Points, in no order, along strands that fork and pass close to each other.
In the rows, zero is written as 100.
Points whose rows are less than 96.5 apart are linked; no others are. Some points are linked to none.
moso: [ 82  79  86 119 111 119  72 124 143 113 116 104 106  76 111 126  42  89
 121 140  83  95  69 135  82 105  93  78  86  76  96 102  71  72 108  71
  80  88  97  84 132 125  93  90  85  91 110  82 113 100 106  87  82  84
  83]
repob: [ 95  91  61 125  89  85  96 118 156 118  82 108  99  78 109  87  82  57
  80 107 115  99  83  96  84 118 118  83  97  92 123  91 100  98  92 105
 102 152 122  82 121  87  97 107 112 103  81 127  51 138  81 109  59  81
 100]
biz: [115 116  78 107  90  91 112  95 120 111 100 118  99 121  98  91  68  94
  99 110 135 110 106  58  88  84 111  72 106  82 121  84  95 121  98 113
 102 155 117  92 111  96 115 115 135 110  83 134  69 161 107 101  60 105
 120]
neme: [122 124  91  70 103  96  93  66  58  79 130 111  78 114  97  98  72 123
 132 134 122 122  94  64 114  75  72  83  91  79  98 115 108 116  95 107
 102  69  84  96  96 109 121  93  94 118  98  74 129  73 118  84 126 115
 109]
Mapet: [ 83  83 128  92  99 121 111 107  83  99 125  99 109 105 106 139 109 129
 123  92  65  94 104 160  98  92 101  99 104  97  70 115  78  75 110  86
  93  65 111 116  97 119 118  86  75  76 125 108 152  91 117  93 126  92
  85]
gid: [136 118 117  65 103  82 126  62  40  83 104 107  89 120 112  90  93 138
 116  76 129  97 111  69 106  85  92 101 122  85 103 101 119 134  87 120
 109  90  94 101  64  93 122 111 113 126  92  92  98  96  99  96 120 123
  99]
Zad: [126 128  68 100  89  81  93  96 124 107  90 117  83 104  91  74  67  93
  84 110 151 104  93  49 109  85  93  66  91  98 125  88 105 118 103 126
 101 136  96  78 131 104 103 100 130  99  84  93  62 120  87  82  79  97
 123]
feban: [119  95  66  95 124  96  91  84 116  92  98 105  87  68 117  95  67  92
 126 123 102 109  72  97 107 110  94  93 118  64 117 115 117 112  61 100
 103 105 103  74  94  86 131 100  85 120  87  86 102  86 102 115 101  86
  85]
fofop: [105  84 119  80  98 101 128  86  67 102  93  97 112  94 121 101 137 113
 112  61  87  94 116 121  98 114 105 125 115  94  93  91 103 114  82 105
 107 107 110 116  60  95 110 113  96  95  98 126  88 115  98 120 111 109
  83]
Falu: [ 88 109 125 121 114  98 106 128 102  82 113  93 105  90  66 108 106  86
  90  96  77  86 104 102  98 105 108 104 113 121  92 116  91  81 123  87
 105  86 104  84  99  97  76  91  91 109 119  84 105  98  98  97  91  78
  91]
kobu: [ 84  66  92  98 111 109 115  87  92 115  86  92 118  94 137 116 123  88
 129  87  76 104 104 140  98 116 110 132 114  82  90  88  99 104  55  87
 110 112 112 127  68  83 134 111  69  91  85 144 113 116 106 127 107 105
  91]
vog: [128 117 102  83  78  88 100  92  84 108  95 126  92 115 100  82  96 120
  83  84 141 105 110  60 101  89  90  84  88  97 114  82  95 126 112 133
  97 128 100 100 105 117  91 104 143  95  98 110  65 120  95  83  92 124
 114]
dubu: [111  92  52 109 126  89  95  89 140  95  89  96  88  66 119  95  62  75
 126 123  99 106  64 105 100 114 110  89 123  59 124 116 123 109  55  97
 101 121 114  70  99  74 140 108  83 133  80  99  90  99  97 124  86  76
  84]
ponaf: [ 71  67  97 126  95 119  74 132 143 128 111 110 115  83 117 136  46 100
 109 123  82  88  76 149  67 100 101  71  82  81  94  98  57  57 124  71
  77  87 103  90 137 142  86  84  96  73 117  93 117 108 109  79  82  84
  80]
pagi: [128 115 135  92  94  83 133 106  67  79  92 104  99 101  88  74 124 129
  69  46 113  67 120  78  89  98 119  99 120 116 119  89 113 128 122 127
 104 112  99  91  79  92  72 118 144 128 110 103  49 120  80 102  88 108
  91]
luf: [115  94  93  96 104  79 126  67  85 116  46  92 113 110 128  80 151 103
  93  44 105  87 101 108 116 107 113 139 131 110 108  66 137 135  59 109
 108 112  92 128  70  70 122 115  96 115  72 127  82  99  73 128 113 107
 102]
ril: [129 110  82  97 119  76 109  96 116  81  89 100  76  55  95  81  86  86
  96  87 106  85  77  81 101 119 113  86 136  81 124 127 126 100  87 119
 110 104 116  51  89  76  99  99 100 138 100  78  71  86  83 114  89  64
  76]
gezik: [ 87 100 139 110 138 116 114 110  96  78 111  86 103  76  84 123 115 112
 109  83  54  86  91 133 108 108 112 119 133 108  80 131  91  73 108  83
 107  54 113  90  82 102  98  87  60 116 118  80 143  76 100 104 122  77
  68]
Vep: [ 89  91 133  93  95 122  80 122  93 107 103  98 101  88  97 110 139 114
  83  85  82 109 110 141 100 117  82 116  75 133  72 105  88  73 129 106
  80  57  94 109 112 117  58  78  89  68 124  84 125  47  93  78 131 101
  93]
gug: [ 99  89 122  66  79 112 140  72  52  94 134 104 101 123 116 129  84 140
 139  84 103 103 131  89  86  85 108  90 113  57  91  95  71 107 100  98
 104 110 116 108  55 112 135 121 121 100 110 126 108 150 126 105  96 124
  91]
maz: [127  99  90  79 105  94 119  85  87  87 117 111  78  73 107  96  58 108
 114  99 118  97  87  75  83 102 110  75 128  53 121 118 102 105  89 104
 110 116 126  61  69  91 118 102 109 126 100  95  79 122 110 110  86  81
  71]
fevak: [ 91  86 117  77  63 117 101  93  67 112 127 110 102 126 106 140 114 129
 117 106  93 115 125 134  95  77  91  89  64 104  75  97  72  91 121 102
  77  85 103 124 101 130 109  92 115  58 124 124 131 100 124  82 114 119
 111]
Led: [ 94  95 141  88  71 109 113 110  61 109 107 102 110 130 102 106 152 122
  85  75  95 102 139 112  93  88  94 106  65 140  87  81 102 112 131 114
  79  96  91 140 100 118  76 108 133  68 120 130  94 105 106  92 107 137
 120]
gul: [108  92 137 105 114 102 112 113 100  82  86  90 100  46  83 101 128  96
  78  56  76  80  96 114  94 136 118 119 127 112 100 122  93  82 113 112
 106  89 123  73  66  98  60  94  99 118 122  95  77  90  78 112  94  72
  56]
gir: [137 105  89  85 103  79 100  95 109  94  79 111  74  41 101  74 102 100
  69  62 119  80  75  81 101 131 105  90 123  85 131 113 116 100 100 138
 105 114 116  55  89  92  79  94 117 118 101  75  48  81  69 104  92  70
  68]
nibub: [ 74  87 147 113  86 112 130 125  79 101 113  92 117 114  94 120 134 115
  96  74  72  85 131 126  82  92 116 100 102 118  88  95  84  90 126  89
  89 110 108 127  86 115  99 106 113  80 122 138 103 141 115 107  86 107
 105]
tufem: [ 91  78 133  78  74 124 111 101  70 106 133 107 108 113 107 146 114 144
 117  85  76  97 112 159  95  86  98  88  88  97  72 113  68  76 124  95
  84  67 111 116  98 130 114  88  97  61 134 114 146  93 119  83 126  99
  86]
nes: [135 112 113  79  82  92 111  94  71  97 112 128  83 101  97  87  81 127
  89  81 139  94 111  51  87  91 103  73 104  76 120  97  92 114 121 124
 102 125 107  79  87 113  86 106 142 110 110 101  61 131 100  85  82 109
  93]
Nifus: [ 94  88 151  93  86 108 139 113  61  95 110  93 117 114 105 102 146 129
  94  53  80  83 141 111  83  94 118 107 104 113  98  86  89 112 123 104
  91 107 102 126  72 111  93 124 127  93 117 136  79 142 105 112  90 118
  99]
poz: [106  95 113  75  74 111 126  77  66 102 125 115  99 128 113 121  78 134
 127  97 118 111 129  71  83  83 105  83 105  58  98  89  67 114 107 105
 100 129 118 109  71 117 123 119 136 102 106 132  93 157 122  98  83 128
 101]
dib: [108 102 114 112 110  83 142  83  80  97  79  78 125 132 111  88 141 102
 106  60  88  85 126  96  98  85 132 127 138 119 105  78 131 138  79  91
 104 117  89 130  72  70 123 130 104 135  80 142  88 137  93 130  90 108
 111]
famob: [113 130  52 105 102  79  87  85 132 109  67  96  88 113  90  64  92  83
  86 111 134 104  83  69 126  91  92  90  97 108 118  81 129 120  78 113
 104 121  78  93 131  86 119 102 100 103  69  84  82  92  87  98  98  99
 134]
katu: [ 69  98  77 140 114  95  92 123 153 101  93  78 109  98  85 106  77  48
  99 134  81  94  90 107  87 109 120 100 109 102  97 106 103  84  94  70
 104 114 106  86 117  75 100 103  78 108  91 106 102 117 102 111  72  78
 110]
razi: [ 98  87 143  88 129 125 118 105  84  82 120  94  97  67 102 127 114 132
 118  71  56  84  89 149 102 110 107 111 134  95  79 130  84  69 109  93
 108  50 120  90  75 113 106  86  67  99 127  87 145  75 103 104 131  80
  56]
gibo: [ 52 106 110 133 105 108  66 127 141 107  83  63 119 117  85  91 126  66
  56 116  88 108 112 112 107 121 103 131  82 148  79  97 110  60 121  79
 108  73  80 117 113  88  51  98  76  80 100  73 128  64  90  99 112 107
 126]
nipor: [ 90 104 129 113  89 101  94 128  88 101  94  95 106 109  80  91 140  92
  67  85  94  96 119 100 102 105  90 115  76 149  90  90 106  97 128 105
  97  92  87 117 113 104  55  95 115  81 115  96  89  86  94  90 103 113
 113]
vugut: [ 58 109 139 139 101  98  91 137 118  94  87  63 123 120  66 103 132  69
  53  92  80  98 125 104 110 117 110 126  86 170  87  98 106  68 142  83
 111  79  89 113 107  91  46 101 101  90 118  80 115  91  85  97  96 104
 121]
duv: [ 79  77 116 102 109 121 110 107  97 103 111  96 112  94 113 131 104 110
 124  96  62  93 101 158  92 105 104 106 112  88  76 108  79  80  93  82
  99  84 117 115  87 109 123  91  71  83 113 116 138 101 118 105 114  93
  83]
Nugep: [ 92  71 118  99 108 105 123  90  82 107  77  86 119  90 128 103 152  95
 109  62  71  96 112 139 100 124 114 140 119 105  86  89 106 103  72  95
 108 101 111 129  62  86 110 110  75  94  93 140 101 104  93 127 114 105
  85]
fod: [112 114 118 110 118  82 141  90  71  81  99  84 113 124  91  91 123 103
 113  74  89  84 120  87  96  80 129 117 138 112 105  99 127 129  88  90
 107 108  95 109  74  71 117 121 101 143  88 119  96 129 103 124  93  98
 104]
pomem: [ 82  68  92  87 113 119 107  83  89 110 106  95 112 101 134 138 101 103
 148 105  69 106 104 152 102 103  98 120 107  74  79  97  88  95  59  84
 104  88 110 127  79  95 146 106  62  84  96 129 141 103 119 117 118 107
  93]
pip: [120  90 115  64  95  99 117  82  63  96 105 112  96  82 118  99 108 125
 111  72 106  96 107  99  95 111  96 107 113  73 104 102  95 114  89 113
 108 106 114  95  60 103 107 107 109 100 104 106  82 109 102 108 110 108
  74]
gadat: [121 122  64 106 119  76  95  98 127  82  94  95  76  75  84  77  73  80
 102 112 114  91  75  71 114 107 104  80 121  89 123 121 128 103  85 110
 107 104  97  56 114  74 109  99  92 130  90  65  82  80  82 107  92  68
  98]
rudog: [ 96  78  52  97  74 101  89  84 139 130  79 125 106  89 144  90  73  86
  92 109 132 128  80  97  90 114  99  97  78  75 125  72  80 114  76 117
  99 160 125 111 111 112 130 111 122  85  62 134  55 139  90 103  73 111
 103]
Gupi: [110  96 151  92  88 100 140 110  65  87 101  98 117 109  99  86 143 132
  80  45  90  74 137  94  81  99 125 107 113 112 112  84  96 125 128 114
  97 114 100 113  72 101  80 130 140 111 115 130  58 143  92 111  83 119
  92]
gek: [104  97 140 109 132 105 100 112 108  78  84  82  98  44  78 105 127  99
  81  66  68  86  91 115 111 140 109 129 127 123  93 133  96  74 113 109
 106  61 116  69  74  99  51  89  83 124 123  73 104  61  73 106 112  73
  57]
sitov: [ 72  87 141 126 104 111 124 126  95  97 100  81 121  97  88 118 128  99
  95  75  62  86 117 139  87 108 118 112 116 123  79 107  87  77 114  81
  99  97 116 114  84 107  96  96  87  91 117 124 113 121 105 107  95  89
  90]
rov: [110 107 105  95  82 103 118  97  86 108 119 121  99 125  97 107  77 117
 109 103 123 105 118  60  82  80 108  74 102  73 109  87  77 116 112 106
  96 141 113 102  91 112 109 115 138 101 103 136  83 161 121  99  65 117
 110]
Sarik: [108  81 136  63 113 120 123  87  60  87 126 100  93  75 115 126 118 135
 128  68  68  87 100 139 100 110 100 112 121  81  84 117  87  85  97 100
 109  66 117  98  59 109 114  96  78  91 121  96 129  84 108 108 129  96
  61]
devug: [106 115  59 101  92  83  89  85 126 121  57 107  93 109 106  67 106  88
  74  97 136 108  86  81 118 100  88  99  88 113 116  68 122 126  75 117
 102 129  87 110 124  95 117  99 110  88  64 106  77  96  85  98 101 113
 131]
Reto: [ 89 103  80 115 103 114  98 105 106  97 137 109  99 112  81 128  34  94
 132 150  96 104  91  84  84  67  97  62  94  75  98 107  74  90 106  73
  95 110 100  94 120 113 126  95 105 104 107 102 122 136 134  93  75  88
 109]
fasat: [ 94  73 106  84  85 120 105 102  88 115 112 116 106  87 114 125  94 112
 114  95  89 101 105 126  82 106  99  91  89  72  96  97  64  89 102  94
  96 116 118 105  81 122 109  96 107  77 111 122  98 125 117 100  92 101
  80]
pelu: [132 115  80  62  79  84  87  63  84 108  81 124  88 108 119  80  96 124
  97  91 149 124  95  71 122  94  67  94  78  93 103  83 103 131  87 140
  93 105  92 108 103 121 115  95 128  86  88  89  83  72  90  81 123 133
 112]
zibun: [ 91  96  93 131 104  81 125  88 105 112  61  75 120 130 111  85 147  76
  90  69  93  92 113 103 102  94 132 132 128 126 106  69 140 127  70  82
 109 127  94 132  88  63 117 117  94 123  69 150  93 128  88 134  88 103
 122]
Dufa: [ 86 116 122 101 109 115  81 103  78  94  97  76 108 131  80  94 153 101
  84 101  79 110 115 108 125  95  91 137  81 143  80 104 122  90 114  92
  96  51  69 126 112  92  73  94  73  98 110  68 135  44  99  98 139 110
 115]
kan: [132 116 104  90 106  90 115  96  75  77 132 117  70  87  83  95  56 112
 105 107 128  91  91  50  87  84 103  63 118  78 119 124 105 101 112 104
 108 100 106  61  87  98  94  98 113 127 107  75  85 112 106  89  85  83
  88]
siza: [ 92 107  53 124  99  90  87  97 140 111  84  92 103 117 100  85  75  66
 106 138 116 113  91  84 101  90 102  91  94  96 110  87 115 116  72  89
 107 138  93 104 128  80 127 104  94 103  65 118  94 123 108 109  81  98
 127]
Mefe: [100 117  99  89 111 111  75  85  77 100  96  88 100 128  93  89 143 106
 103 113  88 112 101 100 132  89  82 132  85 119  87 102 129 104  90  95
  97  56  64 125 110  88  94  94  67 102 100  74 137  38 102 102 144 111
 115]
por: [ 98 100 110 107 109 103 109 113  94  93 111 102 101  86  86 107  98  93
 105 103  85  90 100 104  89 101 103  97 110  97  96 111  92  94 102  87
 104 105 107  92  91  97  97  94  92 106 109 103  99 110 108 103  91  85
  88]
Roref: [137 110 112  79  91  97 109  90  62  87 132 126  71  94  95  98  59 128
 104 102 138  96 101  43  83  82  99  61 107  70 118 114  89 101 122 112
 106 106 107  69  81 118  89  96 129 116 115  85  78 120 111  80  84 101
  87]
zek: [ 77  83 102 101  73 118  88 112 100 123 109 112 105 116 110 128  98 100
 102 122  94 112 115 128  85  87  90  89  60 104  83  90  74  87 115  91
  82 106 103 127 119 126  99  90 112  60 111 128 119 113 124  84  95 116
 117]
relag: [121  96  57  74  78  94  67  72 117 118  77 122  89  89 135  79  91 109
  93 111 144 132  78  88 124 109  63  97  57  95 109  80  99 122  80 134
  86 111  92 111 127 128 113  91 120  72  79  86  79  65  86  80 115 129
 111]
veso: [126 113  98  86  83  95  71 114  93 103 121 125  84  88  82  88  84 103
  86 117 131 102  97  56 105  92  75  72  62 109 112 103  89  94 135 119
  94  96  77  80 131 127  57  81 129  84 117  68  79  81  94  64  98 102
 103]
Keri: [ 74  81  88 131 109 111  97 128 138 110 113 102 110  83  96 128  50  76
 112 128  76  87  83 125  72  99 114  79 105  78  96 104  72  74 105  69
  94 114 116  84 112 108 108  94  92  99 110 112 102 133 113 101  68  72
  86]
Zagu: [ 57 108  91 138 114 100  64 121 153 102  80  58 116 119  84  87 114  53
  67 129  86 103 101 103 113 119 108 128  97 134  88 100 115  69 106  73
 113  83  82 106 113  77  66 105  66  97  92  73 122  72  88 110 100  98
 124]
Lib: [116 111  99  77 118 100 107  76  61  79 128 107  85  99  98 107  79 116
 135 117 102 108  94  85 107  83  85  94 115  77  99 120 107 113  83  93
 108  75  96  93  81  97 125  95  82 120  99  85 128  84 118  98 119 100
  93]
sobo: [ 70 106 143 130 111 101 105 136 106  87 104  78 117 105  65 112 121  89
  77  87  68  91 116 115 104 108 110 114 103 145  84 113  90  68 138  82
 106  74  99 100 101 103  64  90  92  98 124  81 119  95  93  93  99  86
 100]
vus: [ 99 125  58 120 101  84  81 104 144 103  93  88  96 120  78  76  76  64
  94 141 120 102  92  64 115  88  98  85  92 106 115  95 120 108  89  94
 111 124  80  89 140  77 108 104  97 103  76  87  89 110 100 102  83  91
 133]
bom: [ 91  97 144 110 131 116  87 119 112  90  88  85 100  58  83 107 132 108
  80  71  67  98  96 129 114 138  96 128 112 133  80 124  88  67 122 107
 100  44 106  83  89 106  45  82  76 105 125  68 123  47  78  95 129  85
  68]
pif: [ 77  92  84 107  93 122  79 106 114 107 133 109 104 114  96 138  35 104
 133 156  89 108  85 118  87  71  85  63  75  78  89 105  66  77 113  70
  81  87  93 103 139 132 121  88  99  88 112  94 142 113 131  80  88  94
 107]
naman: [118 118  93  73 103  98  80  75  67  97  97 103  90 119  95  82 126 116
 109 108 109 114  96  84 132  87  73 117  85 108  94 101 129 119  88 111
  96  63  68 115 106  96 103  93  83 104  98  69 122  39  98  96 147 114
 113]
mamef: [122 104  81  95 118  83 119  93 108  84 103 102  79  67  97  91  71  86
 110  94 105  89  82  83  88 108 121  82 138  67 120 125 117 101  83 105
 109 117 127  55  79  76 112 104 100 140  99  94  79 112  98 120  82  65
  72]
tif: [ 93  97  78 115  91  87  85  99 121 119  49  99 101  97 109  65 137  79
  60  83 117 101  89 100 112 117  92 121  86 130 102  71 128 110  80 112
 103 117  90 120 116  88  87  97 102  80  76 111  82  78  76 105 108 113
 122]
lolet: [114 105  70 110  92  86 111 105 128 109  98 114  93  90  98  88  72  79
  93 100 122  98  95  73  81  99 122  72 111  78 126  99  97 107  95 108
 104 153 123  72 106  86 107 110 124 117  91 122  56 151  94 110  61  79
  97]
fiz: [120 120  64  99  81  92  84  86 123 111  92 118  91 112 102  82  66  96
  96 126 149 121  96  55 109  84  83  74  77  95 116  83  98 123  98 120
  98 134  94  99 133 119 111  97 129  88  80 103  73 118 100  82  85 114
 127]
puz: [126 133  92  97 109  76 101  95  89  86  90 103  86 105  75  72  98 101
  87  91 124  91  94  63 116  90  97  95 115 110 115 102 128 121  98 118
 109  99  84  82 107  82  96  99 108 120  90  74  82  85  87  97 107  91
 111]
bive: [ 64  86  72 141 110 106  89 129 154 110 105  89 110  97  96 120  50  56
 112 146  78  95  85 119  75 100 114  87 100  87  95 100  88  82  93  64
  94 121 109  93 123  91 113 102  85 102  93 116 106 134 115 109  66  80
 106]
Rol: [ 98 104 129  89  98 110  97 105  64  96 112  96 103 115  88 107 140 114
 100  91  82 106 118 119 107  93  87 116  80 130  79 105 104  97 117 101
  87  65  85 120 102 107  84  90  89  85 117  90 125  65 105  89 130 110
 104]
Tozin: [118 110  75  75  94 102  75  73  85  93 118 114  87 104 107  99  69 113
 128 142 122 130  90  79 113  83  68  85  79  78  99 107  99 116  88 107
  95  88  86  98 112 117 117  92  99 103  96  81 119  71 113  86 116 117
 109]
Lofa: [134 121  96  57  88  88  86  64  55  94 100 119  81 111 105  83 104 132
 107  98 134 118  98  72 126  86  65  98  80 100  98  99 114 128  96 133
  95  73  79 105  98 114 102  91 113  98 102  72 107  50  96  81 141 129
 107]
kodu: [109  97  53  93  97  97  58  85 132 118  67 105  87  92 121  67 106  97
  89 123 127 119  72  97 133 112  67 107  65 104 109  83 120 113  71 118
  89 100  72 111 133 107 108  93  95  81  75  77  95  47  86  92 124 123
 119]
suk: [ 82  62  65 103  68 106  78  97 136 137  77 126 107  83 151  89  90  85
  79 108 125 125  83 115  85 122  91 109  55  89 115  71  77 104  86 111
  93 149 120 126 115 118 104 106 118  65  67 139  63 122  87  97  82 122
 103]
fimes: [128 135 112 100 105  76 122  96  70  79  99 105  92 124  75  74 102 114
  89  80 122  82 111  59 106  79 107  95 116 116 116  98 127 130 110 118
 107 103  83  92  99  81  93 111 122 131  96  87  79 107  91  97  96 105
 116]
ran: [ 97  84 128  81  81 124  82 116  87 114 117 111  99  91 105 127 124 127
  95  95  85 107 106 147  92 103  83  96  69 113  75 105  73  71 133 106
  75  60  98 103 113 130  71  75 100  59 131  91 129  58 103  70 127 101
  86]
vuv: [ 84  72 107  94  71 120 100 111  91 124 108 116 109 103 116 125 107 108
 101  98  92 106 115 127  80 101  98  91  74  90  90  88  65  91 112  97
  88 119 117 123  95 125  99  96 117  62 111 136  97 130 118  94  87 112
  98]
ged: [118 106  96  86  73  89  96  98  98 121  74 127  97 101 107  70 121 109
  59  68 136 100 101  79 104 105  88  98  81 117 114  70 101 124 108 137
  94 130 100 110 111 115  80 100 141  78  92 112  51 109  82  87  97 122
 108]
Nikuf: [ 68 111 119 121 115 110  86 136 129  93 128  88 110 104  70 123  82  96
  93 122  70  91  93 119 101 100  97  94 106 116  82 117  73  56 141  71
 100  56  94  81 124 109  78  83  76  97 124  54 142  80 101  78 108  76
  95]
dudun: [135 140  82  87  94  79  94  89  98  95  90 115  76 107  80  67  74 107
  81  99 152  96  94  43 117  83  84  73  97 107 121  91 117 121 110 133
 101 112  81  78 123 101  95  97 127 106  91  73  70  95  84  76  98 102
 123]
medi: [ 95  80  50 122  90  93  83 108 161 120  81 110  99  76 125  87  63  65
  90 126 120 113  71 103  86 118 107  88  80  83 124  86  96 104  79 102
  94 150 114  91 130 101 110 106 106  95  70 120  58 126  83 104  65  91
 101]
tekor: [116  94  80  81 124 102  98  73  88  91 108 105  90  81 122 105  82 106
 140 118  96 113  83 102 113 101  87 105 119  64 106 115 114 115  59  98
 109  89 101  91  80  90 137 101  77 115  90  93 121  78 112 112 117  99
  85]
bagek: [ 88  96  71 120 139 111  72  99 140  95  95  85  97  88 108 100  86  78
 126 142  76 106  74 119 115 110  97 114 113  79  99 114 113  94  67  78
 100  82  84  90 110  80 117 103  52 120  87  82 129  68 103 117 112  90
  97]
luga: [102 136 112 111 125  86 107 103  78  65 114  81  97 122  54  88 113  91
  96 108  87  87 105  67 119  82 110 119 118 124 109 119 126 102 111  88
 117  72  79  90 104  71  91 105  80 138 100  54 116  79  94 107 108  84
 106]
fiv: [106 120 123 114 128  86 131  97  72  66 108  80 103 113  69  98 118  96
 109  88  79  83 113  84 105  83 126 119 135 118 103 118 126 112  98  84
 112  84  94  96  81  71 106 109  83 145  98  87 110 101  99 119 100  83
  96]
sot: [ 79 106  70 108 110 113  57  97 125 109  97  81 104 126 104  89 103  83
 107 156  96 118  91 105 119  93  83 114  74 100  91  99 117  95  80  79
  97  84  66 120 130  91 106  98  62  93  81  80 135  64 115 102 120 111
 128]
Zedo: [103  79 125  51  95 114 131  68  48  92 129  97 101 101 126 134 113 139
 145  73  83  98 118 131 104  96  97 112 107  72  80 108  85  99  82 101
 107  76 112 110  55 108 133 107  88  87 112 113 126 105 115 111 127 115
  80]
fuso: [ 72 101 119 124 134 115  94 128 132  88 114  85 110  84  81 125  86  99
 104 111  59  88  85 133 102 110 107 104 125 104  80 125  79  63 120  72
 103  53 109  80 108 105  89  85  63 108 120  67 145  78 100  93 113  72
  80]
bepup: [126 112  68  80  91  94  83  71  98  96 107 117  88 100 114  92  58 108
 121 133 138 130  90  65 109  85  74  79  87  74 110  98  98 121  84 115
  98 112  94  96 112 119 125  93 114 101  87  88  96  93 106  86 102 114
 112]
nudo: [ 99 120  68 121 119  76  95 112 144  79  99  81  92  95  71  88  77  52
 102 124  94  90  86  75 110 108 118  89 125 102 114 126 121  89  95  90
 114 104 101  61 118  60  98 106  80 136  96  70  92  93  85 114  80  65
 102]
Lep: [ 70  72 115 122  90 118  89 137 125 123 110 110 114  90 105 132  83 104
  94 105  79  89  97 146  72 105 104  82  89  97  82 100  61  58 128  80
  88  91 111 103 118 132  84  78  99  66 123 109 118 111 111  80  91  85
  88]
Puf: [ 97  84 100  87  62 103  90 104  95 132  86 126 105 108 123  88 132 104
  68  84 123 113 111 100  92 108  86 106  59 117 101  71  89 110 112 123
  89 130 107 130 109 122  76 101 137  60  97 136  69 113  96  90  98 135
 112]
mogov: [ 90  97  50 102  98 107  49  84 139 121  66  88  95 118 122  70 112  88
  91 141 119 121  79 103 130 103  74 118  63 106  99  82 130 103  67  97
  93  92  63 129 137  95 110  99  77  79  70  83 117  46  97 102 129 127
 133]
pasek: [ 67 114  88 138 113  91  82 125 151  94  90  66 114 118  72  96  99  45
  79 131  82  95 100  93 107 112 117 112 108 128  95 108 108  75 111  72
 115  98  92  92 115  70  79 105  74 108  96  78 111  96  92 109  84  86
 120]
Rigo: [111 101 118 103  97  99 122 116  86  93 118 113  95  87  81 103  96 104
  96  83 100  80 108  82  78  97 118  83 115  89 112 109  86  96 120  99
 103 122 116  78  81 101  84 102 121 113 118 109  71 138 104 104  71  83
  83]
puru: [106 138 114 117 113  77 111 115  88  64 117  85  97 127  45  87 101  87
  85 103  98  81 111  55 114  82 113 102 114 135 117 113 119 102 130  99
 120  87  83  83 111  69  77 111 105 133 107  58  95  97  88 100  90  85
 114]
Dep: [ 67  99  79 106  88 124  69 104 117 112 122  95 106 131 101 128  65  95
 126 165  88 120  96 129  95  75  82  83  59  93  79  99  80  85 105  73
  78  81  84 122 141 120 119  90  86  77  99  97 153  97 134  84 102 110
 126]
Fipar: [ 66  94 132 141 105 100 119 123 103  97  82  68 124 112  88 104 142  74
  81  80  71  91 121 117  91 105 127 126 109 143  86  94 112  92 109  77
 105 106 104 126  90  86  86 107  95 101 101 132 103 123  98 116  85 101
 116]
biv: [ 82  67  85 101  60 109  85 106 119 138  82 127 107  93 138  90 117  90
  67  95 121 116 100 112  81 118  94 107  54 105 107  68  77 101 103 111
  93 144 120 131 112 120  84 103 128  57  81 146  66 125  94  93  84 129
 110]
ris: [ 90  88  85 111  86  89 100  90 107 125  52 102 111 110 123  72 144  85
  68  75 113 103  99 109 104 112  97 127  89 125 100  64 124 119  75 110
 103 126  99 136 102  88  98 106 107  80  71 137  82 100  82 109 107 125
 121]
Muv: [ 99  78  88  94 100 110  95 102 107 111 101 112 103  74 119 110  84  94
 112 110  93 106  90 121  87 114  93  96  93  74 103 100  83 100  84  95
  99 117 115  98  92 109 109  97  95  90  97 114  94 108 109 104  92  98
  81]
peba: [ 80  81 118  99  75 123  76 126 107 119 122 110 107 106 103 136  99 120
  96 113  84 104 103 149  83  92  90  83  66 108  77 105  66  62 137  91
  74  68  97 105 131 136  81  73 104  55 129  97 138  81 115  64 114  96
  98]
Gafu: [102  82 125  55  86 107 146  64  42  93 127  94 106 118 128 126 106 141
 145  68  94  96 135 105  96  94 106 110 116  66  84  99  84 114  83 100
 109  96 112 113  46 104 138 126 106  99 104 124 107 137 115 113 114 126
  87]
rebu: [ 80 100  68 102 103 120  65  92 119 106 111  92 103 126 108 111  75  88
 132 167  92 126  91 115 109  83  80  98  68  89  87 100  97  98  81  76
  89  85  77 121 131 104 124  96  72  90  86  91 144  81 127  97 112 114
 125]
Zetet: [127 125 122  87 112  81 127  81  46  74 104  99  98 128  87  83 114 127
 105  78 109  87 116  70 108  77 103 112 120 114 106 102 132 135 100 110
 106  83  79 109  82  84 107 111 106 136  94  86  99  90  96 102 119 113
 108]
tipim: [101 124  94 120 110  81  94 123 125  78 109  87  96 101  56  90  88  63
  86 119  99  87  95  67 111 104 107  92 110 121 111 119 107  86 123  93
 115  96  90  67 118  74  72  99  96 119 108  59  89  91  83  98  85  71
 105]
kor: [ 97  94  50 121 113  92  92  95 143 107  89  95 101  96 110  95  60  65
 121 137 104 114  79  99  95  98 110  91 106  76 114  98 111 112  61  89
 102 135 105  92 116  79 138 107  86 116  70 116  91 123 106 119  78  86
 108]
vati: [137 106 115  54  99  88 121  63  45  80 111 111  77  94 122  92  82 141
 114  78 132  99 103  69 100 100  89  92 123  65 110 110 110 120  88 124
 115  91 109  84  55  98 117 105 113 120  97  85  89  97 103  95 116 114
  80]
Gasar: [ 94 109 139 100 115 114  79 126  99  90  99  87 100  82  73 100 136 109
  72  86  78 104 105 115 116 122  83 124  89 143  80 115  93  70 136 110
  94  43  85  92 108 107  41  81  86  94 128  53 123  37  81  82 132  93
  85]
fofo: [123  98 107  96 105  84 104 102 108  90  70 101  88  42  94  80 121  95
  67  54 101  80  82  96  99 142 111 108 128 100 119 114 111  97 103 133
 107 107 122  64  80  90  65  97 113 119 110  90  52  84  68 112  92  71
  62]
zopu: [ 74  93 101 140 108  92 114 104 111 106  71  72 120 120 101  95 140  64
  91  89  80  97 112 111  96 103 127 132 116 127  92  85 128 108  79  73
 110 119  99 130  92  71 106 108  82 110  79 144 106 120 101 129  88  99
 120]

A fork is a point with three links, a tip a point with one. Leave the first point through the second and follow the links. Name the first fork or tip that comes.
Lofa; naman -> Vep
zopu; Fipar -> pagi
Lib; tekor -> ris
fevak; zek -> por
fiv; luga -> ril
relag; kodu -> Reto
Gafu; Zedo -> Nikuf

Follow the links from the first point to the second, and from the first to the third. Name the last point that the two ways share.
pelu; gek; moso -> Vep
Mefe; peba; gul -> Vep
fiv; maz; bom -> ril
